Each row is a point on a landscape with many peaks, with its height.
A climber steps from a point to the highest of its 2 nearest points, and stops where none of them is higher. Distance is the straight distance between rows; heights are no part of it.
vadir height 293: [149 101 121 141  98 124  70  86 125 144 132  88 141 178 133 179 128 185
 175  89 150 116 133 121]
mubo height 661: [142 138 177 139 112 125  83 138 158 116 145 164 172 125  99  91 131 137
 151 149 101 140  78 127]
Gekez height 585: [ 95 134 110  97 149 132 112 100 137 110 150 126 104  82 129 115 129  33
 131 145 115 125 138 135]
bip height 458: [151 121 194 166 112 133 126 117 165 142 154 120 175 163 116 149 141 184
 144  62 131 136  86 148]
Dipe height 292: [132  89 179 155 117 125  50 127 100 158 131  95 142 172 161 157 136 137
 173 107 133 111  95 138]
sab height 428: [119 117 166 132 153 108 147 138  83 121 144 163 148 148  92 181 148 148
 179 139 156 110 169 171]
Notu height 418: [108  94 148 114 149 128  43 122 106 116 132 140 139 131 126 156 151  85
 164 153 102  79 130 135]
bomor height 161: [158 127 100 117 108 136 101  79 161 120 139 135 147 165  90 159 133 177
 167 112 142 121 126 129]
Viros height 227: [177 122 155 146  75 140 131 123 163 144 122 120 129 166 119 113 132 238
 116  83 116 146 102 136]
Rubir height 570: [124 124 144 113 138 127  89 115 141 129 148 165 145 141  74 143 163 136
 184 126 136 107 126 151]
fasud height 486: [154 144  88 153  98 105 188 171 123 121 129 146 120 155 149 115 119 114
 131 213 183 103 164 140]
pibim height 531: [173 126  57 113  93 186 162 145 135 136 101 114 101 162 119 106 122 198
  72 100 107 149 147  85]
Nube height 620: [138 154 115 121 129 145 186 180 102 145 101 124 100 111 129 117 142 216
  59  89 106 157 154 115]
dud height 288: [177 132  86 118  80 136 135 107 131 144 155 126 159 170  79  68 115 103
 133 173  98 131 128 120]
gofug height 605: [107 137  87 111 113 126 119  93 122 122 183 126  96  91 127  83 127  13
 124 166 117 118 171 143]
Vav height 376: [135 120 116 160 124 105  89 161  82 132 141 128 128 157 169 135 116  78
 166 189 143  82 172 120]
sonil height 523: [120 137  82 108 135 127 137 151 134 150  86  80  82  88 173 166 126 169
 104 100 161 157 127 118]
sokel height 469: [ 64 172  65  93 136 143 174 132 150 129 132 137  88 111 101  81 129 123
  67  97  96 122 166  84]
Sel height 777: [130 134 203 151 176 112 129 160 115 103 139 128 117  55 184 132 133  98
 122 158 129 168 104 152]
kam height 213: [130 141 143 117 132 121 101 130 108  94 156 155 149  99 136 118 116  67
 136 175 104 108 128 132]
dala height 555: [118 127 164 153 133  86  90 137 122 127 177 145 140 157 106 144 192 190
 205 138 162 105 133 168]
vigus height 443: [ 86 172  39 108 137 161 202 129 146 135 133 107  79 124 115  82 139 157
  73  97 109 154 172  91]
zova height 542: [117 131 153 130 134 174 133 143 148 130 129 138 179 139 113 107 107  58
  90 103  98 122  79  99]
lezo height 485: [142 130  63  90 137 108 115 124 145  95  81 126  63  39 165 109 120 141
 112 168 133 154 132 116]
darig height 503: [159 129 145 142  98 145 117 123 155 145 124 118 164 167 108 130 111 157
 128 102 118 132  80 114]
Sop height 69: [162 126 147 113 125 111 109 134  97 115 117 157 142 105 133 119 118 144
 156 174 132 133 111 139]
Nileg height 378: [136 103 178 154 149 143 143 108 129 120 143 121 169 151 120 185 123 129
 137  70 133 129 124 149]
bazas height 193: [149 122 157 137 138 135  99 119 115  70 160 130 132  69 172 126 121  72
 133 163 101 145  94 101]
Taraz height 309: [ 38 175 103 118 157 136 155 120 218 157 136 102  49 116 117  91 112  89
 108  87 122 124 171 110]
kab height 565: [140 132 108 100 124 133 131 125 133 111  97 152 137  97 120 114 114 125
  96 151 114 140 100 109]
pofus height 668: [162 141 161 147 106 142 133 138 115 127 138 132 181 141 126  78 109  90
 113 153  97 161  66 108]
Nev height 756: [139 144 149 136 118 110 162 131 129 111 162 169 164 164  65 142 146 159
 165 158 130 125 147 168]
noro height 287: [ 92 132  50  76 120 128 144  61 137 143 118 121  83  98 103 127 113  92
 113 116 151 112 158 127]
mosof height 111: [114 139  99  97 123 136  52 185 139 112 108 170 123 113 113 133 125 192
 131 103 105  90 131 103]
niz height 150: [104 115 118 167 125 105  71 166 127 131 162 135 134 205 125 143 165 129
 206 158 168  72 161 134]
sevu height 411: [155 116  86 169 104  87  93 180  97 114 137 127 123 154 194 111  91 104
 170 201 158  94 162 104]
mev height 373: [150 127 121 110 135 113 134 112  93 120 128 144 141 137 105 176 138 148
 162 152 154 112 155 154]
kul height 402: [151 109 184 158 161 155 128 106 150 102 139 120 176 155 145 185 120 157
 116  27 139 144 151 166]
roras height 646: [151 145 195 171  95 128  86 141 115 122 155 135 178 148 134  99 114  97
 146 158  84 141  77 104]
tenel height 429: [ 62 150 135 126 168 146 153 178 125 131 123 138 128 106 123 131 134 112
  73  55 102 116 132  99]
seki height 517: [111 108  84  80 124 123  81  78 101 121 155 150 102  92 112 117 117  49
 157 159 132  78 173 146]
begoz height 563: [150 147  94 121 102 171 156 177 113 137 119 126 121 155 108 116 134 218
  65  90  89 151 147  98]
bobi height 64: [145 132 153 118 158 104 145 143  93 121 114 142 134  86 131 128 136 114
 133 161 146 149 118 155]
ripa height 681: [111 121 107 135 130 173 105 151 120 151 116  95 144 153 156 167 127  89
 101  55 119  96 112  90]
fitiz height 360: [ 63 164 132 133 189 107 217 133 198 129  93 118  74 101 101  97 134 148
  88 103 132 157 142 115]
Rud height 342: [147 110 106 106 134 135 117  83 107 122 106 121 128 132 123 198 121 147
 151 107 158 104 151 132]
gedig height 265: [152 116 122 162 105  91  74  94  98 149 153  91 138 195 144 168 137 158
 201 118 150 110 150 130]
Sarob height 364: [ 78 155 108 118 160 116 206  72 159 147 156 100  97 117 100 125 130  88
 136 153 144 158 171 158]
ripo height 272: [163 125 131 162  82 127 106 100  96 162 115  83 159 184 151 132  95 121
 138 121 124 140  98 106]
dolok height 598: [135 124 116 153 109  80  76  85 132 119 175 121 131 161 114 123 182 190
 191  99 162 125 101 140]
Vad height 524: [ 90 142  82 100 117 179 154 106 155 140 139 138 128 130 103 103 107  84
  89  98 114 119 124  96]
ralak height 316: [141  99  90 107 119 137  67  98 112 141 116 109 132 151 131 183 122 151
 174  90 155  95 131 119]
pob height 404: [ 65 175 129 134 179 120 179 186 132 119 118 135 109  92 113 114 142 156
  73  69 107 143 141 111]
kez height 377: [ 57 188 107 124 189 121 203 162 159 128 113 113  83 121 104  88 147 158
  74  87  99 156 158 102]
Gav height 315: [105 119  58  75 110 163  65 125 136 133 117 165 123 121 107 127 107 104
 119  98 116  79 148  92]
vin height 514: [163 124  53 106 120 174 185 131 145 129  94 102  86 137 119  85 143 155
  64 118 118 170 133  91]
Poto height 518: [152 102 190 143 117 131 133 148 131 167 100 139 142 121 163 173 117 208
 114  74 139 133 107 144]
lazil height 675: [134 160 150 148 155 120 224 109 111 134 135  94 131 121 120 135 140 115
 115 154 142 187 124 156]
bevo height 534: [ 92  69 137 109 180 144  76 119  77 122 101  97 119 139 150 164 159  64
 139 143 122  81 133 155]
rep height 341: [ 82 105  88  83 135 158  54 124 130 131  99 146 120 137 107 162 139 121
 140  93 117  62 146 103]
Lagu height 207: [131 140 132 218  78  92 111 127 125 136 182  97 144 210 140 131 153 160
 180 118 149 127 146 138]
pegeg height 506: [165 126 107 115 120 160 180 132 138 141  96 110 100 121 134 105 139 157
  67 125 124 174  97 114]
Lozus height 689: [132 137 129 138 110 155 141 170 134 156 106  89 118 118 181 136 106 116
  71  87 141 151  80  95]
vig height 516: [ 99 143 136 107 129 123 123 103 132 129 163 168 151 153  53 141 155 110
 176 148 125  89 158 156]
seke height 504: [141 121  64  95 130 116 126 131 135 136  69  92  68  69 155 138 123 155
 102 141 155 156 127 127]
fal height 202: [ 90 141 138 139 163 113 115 134 133  86 179 125  96  68 170 132 149  36
 152 197 113 129 161 142]
Vavul height 215: [146 101 194 183  91  82 127 129  93 181 147 114 141 167 166 131 114 184
 181 141 133 143 122 148]
Vavob height 344: [ 85 160 130 113 153 115 148 109 189 125 136 109  90  78 130 117 127  56
 137 158 115 174 135 138]
gal height 379: [ 95  81 119  92 144 149  34 110 118 117 107 129 131 154 113 167 152 111
 165 115 130  67 129 136]
sol height 375: [ 86 142  94 115 156 145 192  50 137 132 144 105 101 125 112 152 134  89
 129 109 147 140 175 139]
Domo height 251: [152 119 188 185  64  98  75 131 113 161 131 117 142 151 169  78 119 169
 170 146  90 169  83 123]
mapu height 242: [164 108 185 158  65 106  98 113 133 188 110 124 130 154 164  82 123 206
 150 122  97 165  90 129]
voli height 343: [121 118 165 152 168 119 156 125  89 147 132  77 142 127 159 177 145  86
 129 121 163 135 126 143]
nebov height 629: [130 138 163 127 148 145 186 117 145 116 112 157 160 146  83 149 116 151
 105  95 113 149 109 144]
pemod height 652: [143 129  93 119 109 141 143 104 121 150 112  66 125 129 151 135 113  98
  98 129 140 154  94 102]
Ref height 188: [115 102 136 141 122 100  80 168 107 120 151 149 132 157 123 153 135 131
 196 181 162  80 173 133]
Pida height 312: [202 124 111 129  93 115 149 119  91 139 100  87 114 129 156  94 120 143
 102 173 125 170 107 121]
tanan height 553: [ 79 134 144 122 147 172 125 154 153 121 121 162 151 108 119 122 119  62
  94  86  93 107 103 101]
nalav height 700: [139 149 108 128 152 115 237  98 122 112 143 110 112 128 111 132 148 128
 117 157 149 183 161 158]
zumi height 601: [120  85 164 139 169 131 123 158 104 147 100  85 125 113 192 190 128 127
 108  63 151 113 104 137]
kizu height 206: [101 143 148 128 151 114 133 122 115  85 172 170 120  72 139 112 137  43
 137 186 109 135 145 135]
Pomi height 586: [156 152 131 151 119 108 199 140  97 106 137 138 134 155 113 159 125 170
 137 172 159 147 180 160]
soro height 172: [170 137 103 135  99 128 121  67 132 125 167 107 159 184  97 151 130 154
 161 130 137 131 152 133]
namaf height 168: [196 117  97 124  99 127 102 117 132 110  90  99  97  95 181  78 107 118
  78 164 113 169  98 100]
sape height 690: [132  88 188 147 161 113  60 153  76 122 133 115 136 106 196 146 121 104
 148 134 127 125 112 133]
gide height 472: [ 94  71 161 114 183 132  63 137  78 106 113 130 125 139 128 160 161  99
 162 161 126  74 154 163]
Tefe height 127: [136 122 109 106 104 140  40 156 146 138 109 137 134 128 136 133 120 186
 141  99 125 109 103  99]
bageb height 432: [122 148 146 107 151 133 148 139 157  89  89 196 130  74  88  93 123 131
  94 149  99 154 101 143]
kame height 303: [111 131  55  69 109 133 102 116 135 120  93 158 107  92 108 113  95 120
 106 124 117  92 141  96]
Bapos height 672: [149 140  53  93 123 113 181  72 121 136 126 109  84 110 106  88 127 105
 103 181 128 150 150 148]
nuz height 320: [ 37 173 104 134 174 133 181 137 194 158 148  87  82 129 115 104 125  99
 102  67  95 129 181  87]
Retun height 415: [109  85 182 130 189 133 109 135  77 121 115 117 151 138 129 181 155  98
 152 132 138 102 142 167]
zabe height 399: [ 69 145  68 105 147 145 184  91 185 142 118 102  76 113 123 126 127 109
 100  86 136 138 158 105]
vugun height 492: [155 125  98 115 121 149 178  96 127 128 109 109 127 137 121 156 116 148
  98 102 138 148 126 130]
kir height 453: [ 87 131 131 131 166 157 157 139 139 120 116 149 140 130 118 168 128 119
 102  61 120 112 136 122]
lito height 208: [169 136 120 134  99 169 145  77 172  93 137 140 153 168  85 128 123 199
 116  97 119 159 151 140]
Lud height 340: [ 52 162 130 126 171 139 198 148 176 125 126 151 126 109 102  85 133 100
  59  74  94 137 121  98]
Rokab height 548: [123 141 146 129 100 157  74 183 154 136 140 148 153 139 119 132 127 155
 110  67  98 104  93  92]
Suve height 721: [116 143  97 124 120 165 119 172 113 144 117 104 127 130 162 144 111 133
  78  77 113 120 107  79]
gigid height 325: [150 113 147 133 127 120 130 132  89 153 109  94 134 118 182 143 117 131
 119 122 147 146  86 127]
tuv height 478: [ 94 158 128  91 151 131 109 178 136  89  80 191 103  72 130 115 115 166
 103 106 111 117 141 108]
sufop height 554: [ 82 110  86  80 148 108 119  78 100 135 138 129  92 102 123 128 149  42
 151 158 148  91 190 153]
tuzol height 497: [155 113 143 128 102 142 117 136 121 155  94 119 145 134 150 148 110 186
 119  81 141 126 108 127]
ris height 505: [141 123  66 105 115 172 197  89 141 130 107 105 109 145 106 117 118 143
  75 123 122 161 144 102]
Bil height 741: [131 108 203 146 171  99  93 156  80 103 151 134 129  69 202 144 134  93
 143 160 145 144 116 133]
tomi height 304: [194 120 105 131  80 122 114 113 110 135 107 110 138 151 119  93 102 148
 124 167 104 146 109 115]
pir height 631: [128  80 173 139 155 141  96 146  90 147 107  90 141 130 179 174 132  83
 117  88 143 121  88 125]
Nozig height 568: [106 103 200 156 156 118  89 170 103 127 160 143 157 172 123 149 168 121
 182 151 136  92 153 168]
vinut height 583: [133 129  90  87 120 139 130 148 155 102  87 170 103  79 121  89 116 153
  85 144 111 131 124 111]
nar height 647: [140 121  61  79 100 143 156  83 139 133 130 117 112 119 106  84 112  96
 105 157 117 135 133 118]
Kubof height 584: [150 126 190 135 121 161 174 179 155 139  96 159 142 128 108 115 125 212
  85  79 106 142  96 144]
Tebas height 450: [161 128  96 163  93  85 145 189 116 118 129 135 113 144 178 102  97 128
 138 213 166 105 149 127]
viki height 354: [ 66  90 163 114 186 155 110 141 130 107  88 140 141 125 105 156 156  92
 115  84 123  79 121 136]
riv height 296: [197 114  83 144  73 112 109 113 135 140 134 117 149 188  96  59 120 141
 150 176  81 142 110 125]
dumul height 282: [165 132 130 174  93 116 141  98  84 141 155  74 159 203 151 155 101 118
 131 132 135 137 139 120]
tuf height 474: [121 128 122 131 152 149 166 101 136 120 113 119 140 134 127 185 108 137
 102  62 148 135 137 134]
nune height 413: [ 65 180  59 119 156 137 186 115 195 142 129  79  65 126 120 137 129 150
  90  85 118 162 189  96]
Pafeg height 625: [156 131 176 159  92 133  75 137 117 122 125 123 166 127 171 106 100  97
 125 129  97 143  70  90]
noka height 387: [ 59 150  91 102 155 131 201  39 171 136 134 116  79 125  97 116 115  93
 105  78 145 138 178 125]
pib height 545: [114 135 135 123 152 138 128 164 124 150  93 110 104  81 179 157 132 142
  97 103 152 144 109 113]
Doruk height 569: [115 116 166 130 152 121 150 167 109 164  95 105 111  84 196 181 121 165
 101  68 162 137 108 141]
ver height 476: [155 117  75  96 119 120  84 109 122  91 118 131 121  75 156 116  95  95
 122 152 121 110 124 102]
Mag height 774: [110 133 161 118 157 127 154 159 145 116  93 155 117  70 145 124 127 139
  94 118 139 168  96 136]
Rokuz height 543: [145 103 183 128 173 106 159 133  81 143 105 146 134  92 129 177 132 166
 145 130 169 141 130 169]
tibe height 535: [123 141 115 111 111 181 160 133 159 129 130 148 158 126  97  94 118  94
  79 114 105 142  91  94]
doz height 119: [114 137 110 173  88  90  73 157 141 131 181 136 145 194 120 102 162 121
 204 161 147  83 138 124]
sem height 556: [120 132 160 140 108 146  74 179 165 147 136 146 140 158 124 150 149 198
 130  49 122 108  93 118]
Vezo height 688: [161 141 195 130 108 143 137 147 141 125 143 154 184 146  92  90 122 133
 127 147  92 147  68 134]
ponib height 99: [136 134 117 155  88  88  80 120 134 134 175 118 154 175  97 101 157 148
 190 154 127 112 114 129]
bune height 602: [100 112  87 115 161 156 133 102 121 133 102  98 117 139 141 189 142  81
 115  76 147  97 138 108]
biv height 624: [131  76 215 138 154 117  59 150  89 154 113 140 138 112 165 163 135 139
 158 124 142 107 107 152]
Besiz height 562: [127  86 204 122 184  98 114 157  81 140 122 151 140  90 157 165 126 153
 145 127 157 116 110 169]
Pubi height 465: [145 118  60  69 128 115  95 100 142  86  96 151  93  51 139 112 101 125
 119 165 114 115 141 118]
goru height 300: [ 56 145  99 111 133 155 156  87 199 163 141  91  65 106 110  89 120  49
 111  99 136 141 150 114]
Vofo height 333: [ 59 114 146 110 183 146 101 163 134 103  97 163 117  92 139 145 140  75
 108  84 107  85 131 119]
sanob height 359: [145 117 182 159 154 122 145 128  86 143 147 101 165 160 144 189 134 124
 146 109 150 127 124 155]
gid height 295: [ 82 125  69  93 134 149 149  72 155 146 141 104  91 115 117 107 125  57
 107 122 135 131 141 113]
Mudor height 58: [143 137 168 143 135  95 132 172  79 124 140 139 139 114 154 135 128 101
 141 184 147 127 126 145]
pupe height 197: [121 130 153 139 159 121 113 130 116  72 182 117 109  55 187 141 133  55
 152 190 113 146 121 116]
faf height 626: [118 131  66  93 108 121 123  73 142 118 164 133  77  62 102  54 101  43
 113 161 120 127 157 153]
rop height 281: [139 134  95 104  94 141 130  90 129 146 150 133 160 146  83 111 117  93
 130 144 119 115 127 120]
nibu height 233: [150 127 160 196  86  94 125 122  93 158 153  98 148 195 154 151 127 170
 179 133 140 137 150 136]
poze height 645: [128 133  51  91 117 120 157  65 151 131 133 121  62  80 102  50 107  81
 115 175 111 149 164 154]
pegi height 680: [116 146  81 116 145  87 144 153  98 113 137 123  86  83 160 133 139  85
 150 208 174 119 187 154]
Tol height 381: [ 91  83 181 130 194 144 125 128 118 109 100 125 155 144 113 186 153 109
 144  81 115  89 131 167]
miduv height 274: [128 132  95 107 100 144 132  87 105 145 179 130 146 156  99 110 118  43
 135 146 119  96 153 123]
supa height 86: [160 135 115 173  72  79  71 139 126 140 144 121 135 164 117  87 129 161
 179 181 115 134 118 131]
vasit height 468: [125 108 181 181 147 110  97 180  82 133 150 125 152 186 158 154 143 134
 176 152 156  97 150 135]
ded height 189: [172 120 156 137 105 129 101 120 115  72 135 143 142  95 157  96 101 103
 130 176  89 140 102 108]
Rizez height 769: [104 146 132 133 175  82 149 159 100 119 137 119  93  82 158 144 149  99
 160 199 178 144 171 171]
dizo height 653: [115 151 158 141 154 128 218 137 116 127 153 137 157 137 102 130 126  85
 121 161 120 160 120 150]
kibi height 353: [ 97 152 102 106 151 107 160  90 134 137 146 106  94  88 119 116 135  69
 129 167 143 159 140 158]
soka height 76: [175 136 143 146  89 100  98 147 110 115 135 143 150 135 130  95 120 148
 158 195 115 132 118 128]
vezu height 737: [130 118 197 159 147 107 105 149 131 132 181 148 172 164 102 159 183 152
 191 121 151 106 129 176]
vuvi height 572: [ 90 145 147 107 130 125 160 123 115 127 160 180 145 134  69 126 136  77
 150 158 134  90 168 167]
tik height 662: [174 142 161 136 118 112 178 139 105 122 127 155 146 144  82 124 139 177
 143 178 128 147 129 167]
Boke height 430: [148 101 210 164 123 139 136 123 157 146 153 122 177 161 156 171 115 182
 129  39 125 136 126 163]
Tudif height 201: [147 122  93 108 113 163 156  73 162 117 140 154 161 167  68 141 117 154
 127  98 120 134 143 127]
ven height 426: [ 94 161  60 123 142 164 196 137 184 147 112  76  75 125 132 104 138 147
  82 105 116 174 150  93]
Sav height 137: [153 116  81  86 101 115  41 125 159 128 113 147 127 125  92 125 132 183
 167 115 136 107 103 121]
nise height 807: [134 124 191 131 140 128 124 151 127 111 113 135 135  64 167 123 117 116
 103 147 125 160  82 138]
vomi height 51: [134 135 189 173 154 112 163 184  86 137 159 128 161 144 155 153 141 103
 143 156 164 118 138 150]
Ripi height 603: [142 127 189 153  92 152  79 160 144 138 118 140 166 141 143 102 104 136
 127 100  98 128  62 100]
Sok height 319: [158 145  96 155  89 103 149 144 103 130 159 116 148 194 115 127 111 119
 147 176 144  99 153 119]
zugu height 702: [159 140  81 100 134 100 187  90 129 132  94 105  84 107 117 121 144 145
 112 188 150 175 149 163]
Mopug height 482: [149 136 166 179  94 145 121  98 172 153 161 112 173 195 116 126 135 157
 146  77 117 148  77 120]
teze height 541: [120 131 113  94 126 146  84 156 128 118  97 142 129  99 147 138 108 112
 113 110 117 105 101  94]
Vuk height 606: [141 130 192 146 135 153 194 151 150 130 108 155 163 128  93 109 120 160
  82  94 117 161  79 142]
Ked height 736: [166 136 107 126 130 108 215  97  98 120 102 127 111 122 106 137 140 156
 119 170 151 167 149 159]
kunaf height 318: [171 120 131 131 113 123 147 137 113 152  85  86 106  99 179 124 121 138
  94 146 143 165  96 136]
dok height 623: [136 129 168 132 130 123  77 132 121 126 147 164 174 140  98 126 137 112
 166 147 124 116  99 141]
lumo height 220: [179 121 133 142  97 169 161 127 143 136 107 121 141 172 120 114 115 201
  90  89 115 152 114 119]
Futo height 496: [130 134 124 131 147 162 207 153 143 124 101 113 119 115 122 127 128 153
  65 104 129 160 105 120]
kasur height 149: [132 125  82 107 106 133  58 106 174 128 130 124 133 147  94 164 153 187
 153  83 143  98 122 118]
lefor height 301: [163 144 126 150  95 123 160 119 104 129 148 117 163 175 108 137 122 142
 132 165 128 136 143 135]
Loru height 515: [105 128 113  89 155 131  94 142 132  97  88 173 115  73 127 138 120 128
 115 119 129 112 125 108]
zuf height 345: [136 136 131 153 111 105 138 160  94 139 152 128 153 174 147 145 130  93
 161 164 161  90 166 131]
makub height 171: [213 114 109 136  93 124 103 115 126  65 101 127 101 100 156  72 107 132
  98 171  74 148 105 102]
mobu height 226: [134 135 153 144 124 107  80 160  97  91 168 169 155 118 148 127 119  93
 166 191 122  96 157 126]
vabez height 580: [148 145 151 131  89 156  66 174 171 118 125 159 150 117 121  99 117 159
 124 107  89 123  74  93]
nem height 214: [195 115  96 136  88 177 156  94 172 117 117 130 132 189  91 107 120 198
  93 105  99 162 124 111]
salel height 682: [110 151 116 122 154 123 190 176 132 132  77 135  80  95 144 115 146 205
  63  82 133 166 150 130]
tevet height 234: [174 114 161 145  62 133 109 138 155 172  88 121 118 152 144  88 122 225
 113  99 109 146  84 116]
Ves height 498: [130 133 125 149 122  93  95  92 142 112 192 134 146 172  93 148 187 178
 192 134 164 113 145 158]
mabuk height 257: [147 132  93 110  90 114  68 110 117 133 164 135 158 149 114  94 112  78
 168 168 104  96 131 128]
Fisi height 447: [ 95 144 151  99 168 119 133 149 147  67  80 210 114  56 119 106 107 146
 108 127 107 131 122 127]
laku height 627: [115 131  49  88 114 146 137 106 166 125 107 122  75  91 126  76 108 105
  84 144 110 138 133 103]
Daro height 529: [142 149 140 149 117 112 190 166  94 128 142 157 136 145 129 126 131 129
 136 194 163 128 156 149]
rumib height 228: [138 114 122 144 112  89  74 134  95 148 143 117 134 164 122 155 138 164
 202 162 156 100 150 145]
zov height 336: [143 127 177 148 145  99 143 151  73 154 131  80 132 110 188 149 130 100
 131 154 163 154 108 147]
nivu height 509: [145 132 157 164 133 104 172 161 107 120 151 152 143 168 118 177 131 165
 169 155 174 116 176 162]
bule height 739: [117 138 147 122 158 124 189 158 135 134  71 138  86  76 143 134 125 175
  78 112 148 160 109 148]
palek height 386: [122  87 212 176 129  90  85 156  77 167 156 122 140 170 157 158 142 170
 187 130 152 108 142 164]
linon height 494: [ 73 145  86  81 113 158 167 119 169 122 113 180 111 111  70  71 118 129
  80 100  94 110 151  91]
susam height 493: [132 106  79  74 118 124  71  84 122 102 140 152 114  89 131 105 106  65
 138 147 107  93 133 121]
pated height 715: [135 108 162 142 123 105  74 103 151 137 147 126 131 158 128 146 175 203
 176  78 165 122  90 148]
zule height 263: [154 124 163 179  67 117  96 117 106 165 134  93 161 171 140 102 105 142
 167 130 108 152  90 124]
ber height 571: [ 96  88 110  97 158 148  92 110 110 132 100 100 115 129 144 166 153  68
 125 107 134  91 132 131]
vasiz height 176: [214 117 116 134  88 107  76 116 134  81 115 143 124 110 130  64 115 162
 135 187  82 132  99 118]
vipa height 621: [128 125 156 135 109 117  85 143 179 141 143 142 130 134 122 129 162 220
 146  57 148 117  83 136]
suti height 289: [102 128  74  72 133 120 130  89 129 127  92 156 101  84 102 125 111 119
 124 133 143 114 150 130]
puvif height 267: [133 114  87 113  86 142  81  96 119 158 172 122 149 177  99 113 122  55
 154 145 106  76 139 107]
Kuzab height 607: [ 87 128  88 110 163  91 128 117  92 118 150 130  80  82 142 134 141  52
 164 185 157 108 191 160]
nesiv height 511: [105 130 101  86 127 162 160  96 162 130 126 174 128 118  71 104 111 110
 102 121 110 117 129 115]
numud height 582: [149 109 176 106 135 126 163 124 118 136  87 148 129  96 126 166 114 197
 123 110 156 131 126 163]
Nive height 604: [149 124  41  92 111 153 112 131 151  95 104 157  93  94 128  72 109 138
  71 154  91 126 132  94]
tif height 617: [173 129 174 126 119 123 170 130 115 133 104 146 131 120 106 127 123 195
 128 136 137 144 109 163]
sosuv height 243: [144 136 118 133 114 102  56 136 109 121 159 145 148 140 125 115 129 107
 179 192 120 102 144 126]
timo height 551: [130 117 179 128 126 140 139 188 145 143  97 156 128 104 141 143 120 205
  97  74 131 121 103 134]
Tatu height 521: [140 122 124 112 115 148 106 141 135 142 107 130 155 142 132 146 108 131
 111 102 127 120  94 100]
Zim height 567: [ 82 134 132 108 158 146 113 128 153 117 122 143 119  81 129 119 122  64
 107 117 120 127 108 115]
legi height 352: [ 70 166 150 128 190 113 195 132 208 122  96 132  89  88  96  74 137 108
  92 128 109 171 118 130]
buge height 670: [139 134 170 143 137 127 172 102 133 111 139 152 164 151  69 156 137 166
 140 120 134 148 139 166]
zepu height 326: [123 104 183 179 112  91  61 133 107 159 161 111 139 166 150 135 156 166
 196 114 142 117 112 141]
pasu height 185: [155 139 110 184  83 105 114  81 141 123 183  96 160 221 117 141 139 144
 176 113 136 130 145 121]
ripom height 655: [110 112 130 125 142 160  88 144 112 138 107  91 142 130 191 161 129  67
 102  90 127 114  93 100]
Mon height 674: [116 135 131 138 159  93 143 159  64 133 137 106 115 126 167 159 152  96
 151 179 179 116 163 143]
Bap height 622: [102 153 161 138 157 117 196 140 106 123 159 165 158 123  85 137 143  96
 123 166 136 117 151 156]
Zuli height 671: [136 140  89 122 119 150 128 149 149 135 104  72 111 110 184 108 117 112
  83 128 127 165  92  90]
ledo height 332: [ 42 163 111 135 182 143 206 125 192 132 150 126 111 125 103 114 132 110
  69  63 117 134 151  99]
mot height 346: [ 80 147 144 112 164 136 189 123 174 119 105 155 115  88  89  79 131 102
  78 114 112 147 114 120]
Sarus height 183: [185 123 143 163  78 102  71 124 128  69 144 135 144 111 139  77  98 138
 158 174  73 130 102 104]
ralek height 630: [132 121  89 119 134 149 143  85 112 136 120  84 138 143 156 182 112  98
 111 111 151 125 127 108]
Punus height 317: [ 70  98 149 108 174 149  73 114 136  79 113 165 112  68 145 137 137  62
 126 112 101  90 136 120]
letu height 291: [179 137 107 169  90 130 184 106  92 142 151  82 160 193 133 126 107 127
 118 158 124 152 133 116]

Call two points neighbours if one is among the 2 nearest of the other. Go from one point of each pair to the other, from neighbour to neighbour, staying as high as possible. Name the lowest point that can't be avoided.
pated, Rizez | Punus
Pomi, pated | bomor
teze, vin | tuzol
vezu, Ked | Ves
Ked, nibu | Vavul
Suve, Rizez | Pubi
pated, Ked | vig
Vezo, pated | Rokab
Nev, nise | Rokuz

Where does a climber stop that starts at each point below?
Tudif | Pomi
bobi | Pomi
makub | teze
miduv | teze
Sarob | Bapos
namaf | teze
kame | Suve
